Each scene shows the same named points in several views. A view is turned or mirrored, and shifted as a whole, has a little noise and may leave points out.

Scene 1
View 1
J_175: [ -1   2   5  19 -23 -13 -17 -24 -26  -3 -18  22   2  16 -42 -16  13 -29
  -8 -22  18]
J_21: [  0  -4   5  17 -18  -3 -12 -11  -4 -19 -39   7  -7  22 -17  -8  -2 -18
   2 -16  13]
J_596: [ 14  -2 -18  16 -12 -19  -4 -11  -7  -7 -14  12  -1  11 -26 -11  12 -19
  -1 -13  23]
J_783: [ 12   9 -41   8  -4 -20  -1   6  12  -1  19   6   4  -6 -26 -15  30 -16
  -7 -14  23]
J_684: [ 13  -2 -11  13 -20 -22  -1 -25 -24  11 -14  44  26  -2 -57 -17  20 -28
 -11 -10  35]
J_266: [ -3   1 -16   5 -16   0   0   4  19 -11 -28  23  17  -2 -19 -10  10 -16
  -1  -7  21]
J_850: [-25   3   8  13 -22  11 -23   4  13 -31 -34  -7 -20  27  11 -12  -3 -22
   2 -30  -4]
J_733: [-26  21 -14   0 -20  17  -9  16  35  -7  -5  20  25 -16 -31 -18  22 -16
 -11 -16  13]
J_631: [ 38 -11 -47   9   9 -23  16  16  33 -22 -24  -7  -5   7   7   1   2   2
  12   6  26]
J_843: [  9  12 -19  11  -3  11  -3  22  43 -28 -24 -18  -4   6 -10   1   2   9
   4  -3  12]
J_864: [ 15 -16 -23  10  -7 -18   6   2  15 -20 -39  12  -2  15   7  -6  -2 -17
  10  -5  21]
J_787: [  4   1 -14  15 -11  -8 -10  -1   6 -17 -18  -2  -9  16 -12  -9   8 -15
   0 -18  13]
J_529: [  9 -11  10  19 -18  -3  -6 -13  -2 -23 -62  12  -3  27 -14  -2 -13 -13
   7  -8  17]
J_954: [  9   4 -19  17 -10 -18 -11  -9  -8  -8   0   2  -9  12 -24 -14  18 -21
  -4 -19  18]
J_533: [ -7   3  -2  13 -19  -1 -11  -5   3 -14 -26  14   3  12 -22 -12   6 -19
  -3 -17  14]
J_75: [-21  34  23  22 -27  20 -35  -9  -8  -9  -1  -7  -5  12 -61 -13  17 -11
 -16 -30   5]
J_194: [  5  18  -1  25 -13  -7 -25 -10 -14 -12   2 -18 -22  22 -37 -10  15 -13
  -8 -26  10]
J_470: [-17  -1 -39  -7 -16  -9   5  12  27   0  -1  42  31 -20 -10 -23  29 -33
  -7 -15  23]
J_527: [  2  17 -21  11 -10  -6  -9   4  10  -6   8   3   5  -2 -35 -13  24 -12
  -8 -15  19]
J_493: [  7  13 -28  10  -2   0  -5  18  31 -19  -2 -16  -7   3 -11  -5  13  -1
   0 -10  13]
View 2
J_529: [ 14   7  27 -24 -35 -23  10  -6  14  24  -6  -9  23  -8   3 -17 -23 -15
  -4  36   2]
J_175: [-12  -8  24  -1 -15 -38  12  -7 -21  27 -11  16   8   9 -11 -19 -11   3
 -25  26   8]
J_954: [-15  -7   7  -3 -12 -29  -9 -13 -17   7 -11  14  -8   0 -20 -18 -12 -13
  -5  13  -2]
J_843: [ 10  -3 -14  -3 -35  -8  -2 -21  11  -7  21 -18  10 -18 -15  -2 -11 -32
  33   7 -16]
J_493: [ -2  -7 -15   1 -23 -14 -13 -21  -3  -9  12  -5  -2 -11 -24  -6  -9 -29
  24  -2 -16]
J_596: [ -1  -5  14  -2 -10 -30  -6 -12  -7   9 -11  18  -4  -2 -16 -17 -14 -14
  -3  20   5]
J_533: [  4  -7  10  -2 -23 -28   5  -8  -7  20   4   0  18   3 -15 -10 -14 -11
  -9  14  -1]
J_470: [ 35 -25  -9  23  13 -33 -21  -2  -5  11  17  26  15  15 -47   2 -12 -24
  -6 -12   9]
J_783: [ -2 -16 -10  15   5 -26 -20 -19 -15  -7   0  27 -17  -2 -34  -9  -6 -20
  11  -1   0]
J_684: [  9 -15  25  21  11 -43  10 -10 -13  25  -6  46  -1   9 -16 -12  -7   6
 -17  34  27]
J_864: [ 26   3  13 -21 -18 -22 -20  -5  19   6  -9   3   8  -8 -17 -15 -25 -32
   9  20  -1]
J_787: [ -3  -3   5 -12 -24 -23  -8 -12  -6   8  -3  -1   5  -3 -18 -15 -17 -21
   1  11  -7]
J_266: [ 24 -11   4   6 -11 -26  -1  -8   4  14  12   8  18   0 -22  -4 -13 -18
   2  11   4]
J_21: [  1   1  18 -17 -32 -26   6  -8  -1  20  -3  -7  17  -1  -6 -17 -19 -12
  -9  23  -3]
J_631: [ 30   4  -5 -18 -14 -11 -32 -16  31 -17  -4   7  -9 -24 -20 -11 -22 -46
  41  16  -6]
J_850: [ -5   0   4 -27 -48 -20  -3  -2  -9  21   4 -36  32   4 -18 -16 -23 -24
 -15  -4 -23]
J_733: [ 16 -24 -16  29 -10 -25   6 -11 -15  13  36   3  25   9 -33   7  -3 -14
   1 -10  -2]
J_75: [-40 -14   2  17 -35 -28  35 -22 -41  22  19 -10  16   7  -8  -9   3  11
 -16   9 -10]
View 3
J_470: [ 30 -16 -12 -12  -4   2 -10  25 -23  13   1  12  13 -14  -6  10 -34   4
   9 -33  41]
J_684: [-13 -25  -8 -15  11 -13 -14  29  13   4 -20  43  21  22 -16  17 -21  -9
  -6 -14   2]
J_529: [ -4  -5   0  -6 -36 -22  20  -6 -11 -11   0  14 -14  25   1  -8   8 -23
 -21 -14 -28]
J_954: [ 16 -15  -4  -7   8  -6  -7  30   9  -3  14   9 -12  11  -1   4  -4  -8
   0   4 -11]
J_733: [ 27   5 -25   0   2   0  -9   1 -12 -15  12  13  13 -24 -10 -12 -25  13
  -2 -25  27]
J_533: [  9  -2 -10  -6 -12  -7   5   7  -6 -12   4  10  -2   8  -6  -5  -7  -8
  -8  -6  -9]
J_596: [ 10 -22   2  -8  -1 -17  -3  26   2   4  10  18 -11  12   0   5  -5 -11
  -7 -11  -9]
J_21: [  4  -2  -5  -6 -20 -12  12   3  -6 -13   4   8 -11  18  -1  -7   3 -17
 -11  -3 -23]
J_527: [ 23 -11 -11  -2  17  -8 -15  23   7  -6  21  16  -4  -8  -2  -4 -12   5
  -2  -9   3]
J_194: [ 14  -1 -10  -1  17  -3  -7  20  23 -22  22   7 -14  11  -3  -9   6  -4
  -4  21 -30]
J_787: [ 20  -8  -3  -5  -8  -9   4  16  -5  -6  20   3 -18   6   3  -5   0 -10
  -5  -3 -13]
J_266: [ 15 -10  -8  -6 -15 -14   1   7 -16  -2   6  17   0  -2  -3  -3 -13  -5
  -9 -28   9]
J_843: [ 35  -5  -3   8 -14 -26   2  -1 -16 -12  44   6 -28 -18  12 -24   5   2
 -18 -30  -5]
J_175: [ -7  -6 -11 -12   2  -2  -2  17  13 -12 -11  20   8  26 -13   6  -8 -14
  -4  10 -19]
J_864: [ 18 -22  10  -8 -30 -21  13  16 -23  11  15   6 -24  10   9   2   1 -20
 -10 -25  -7]
J_631: [ 37 -36  19   0 -23 -37   4  24 -26  21  43   8 -42  -8  22  -2   6 -11
 -14 -43  -1]
J_75: [  6  21 -31   2  20   4  -9  -3  25 -43  11  14   9   2 -18 -21  -5   8
  -9  18 -21]
View 4
J_493: [ 13   3  -8  21  11  10   8  -6   0  18 -31 -19  -6  25  12 -31   4 -27
   0  -2 -18]
J_194: [  5   7   6  12  28  33  36 -10  -5  27 -24  -7 -13  -3   5   6   7   7
   6  17  -1]
J_684: [ 13  11  12   9  19 -12  30  45   6   3  -4 -18  10  -9 -50  22   5   2
 -14  17  13]
J_527: [ 13  10   7  18  13  15  21   7   0   8 -18 -23   1  12 -16 -12   8 -16
   6   9 -13]
J_954: [ 11   6   3  12  14  10  24   4   0   7 -26 -13  -3  -6   3  -6  -2  -7
  -1  14   8]
J_21: [ -1 -13 -11   9  23  -6  15   5   5  42 -24  12  -5   1  -4   9   0  -2
 -12   0   5]
J_843: [ 10  -4 -17  22  16   2   0  -6   1  38 -29 -12 -10  41  15 -31   7 -29
 -12 -14 -23]
J_733: [  7  -8   3  20   6   4   4   6   7  20 -11 -16  12  24 -45 -14  14 -30
  21  -6 -39]
J_175: [  2  -1   7   6  25   3  31  16   4  24 -14   2   1 -16 -27  25   3   9
  -2  15  11]
J_631: [ 20   2 -24  19   4 -24  -5  13   3   9 -38 -20  -5  27  34 -43 -11 -37
 -35 -10   8]
J_596: [ 10   3  -1  10  16  -3  21  17   3  13 -21 -10  -1  -3  -7   1  -1  -7
 -12   9  11]
J_783: [ 19  15   6  18   4   8  18  12   0 -14 -23 -32   5   6  -9 -24   1 -24
   3  12  -5]
J_533: [  2 -10  -4  11  18  -3  14   6   5  32 -20   3   0   3 -17   5   3  -8
  -1   0  -5]
J_787: [  6  -5  -7  14  15   2  14   0   3  24 -28  -1  -4   3   5  -8  -1 -12
  -4   2   1]
J_470: [ 13  -7   3  17 -10 -20  -2  22  13 -12 -16 -20  24   4 -46 -20  -1 -40
  15   0 -16]
J_850: [-10 -31 -14  11  15   6   4 -25   8  51 -34  25  -5  -1   8  -2  -1 -11
  15  -7 -10]

In a view up to two points have been moved. Name them for each view, in the order of its rows, or write -.
view 1 -> J_631
view 2 -> -
view 3 -> J_596
view 4 -> J_954
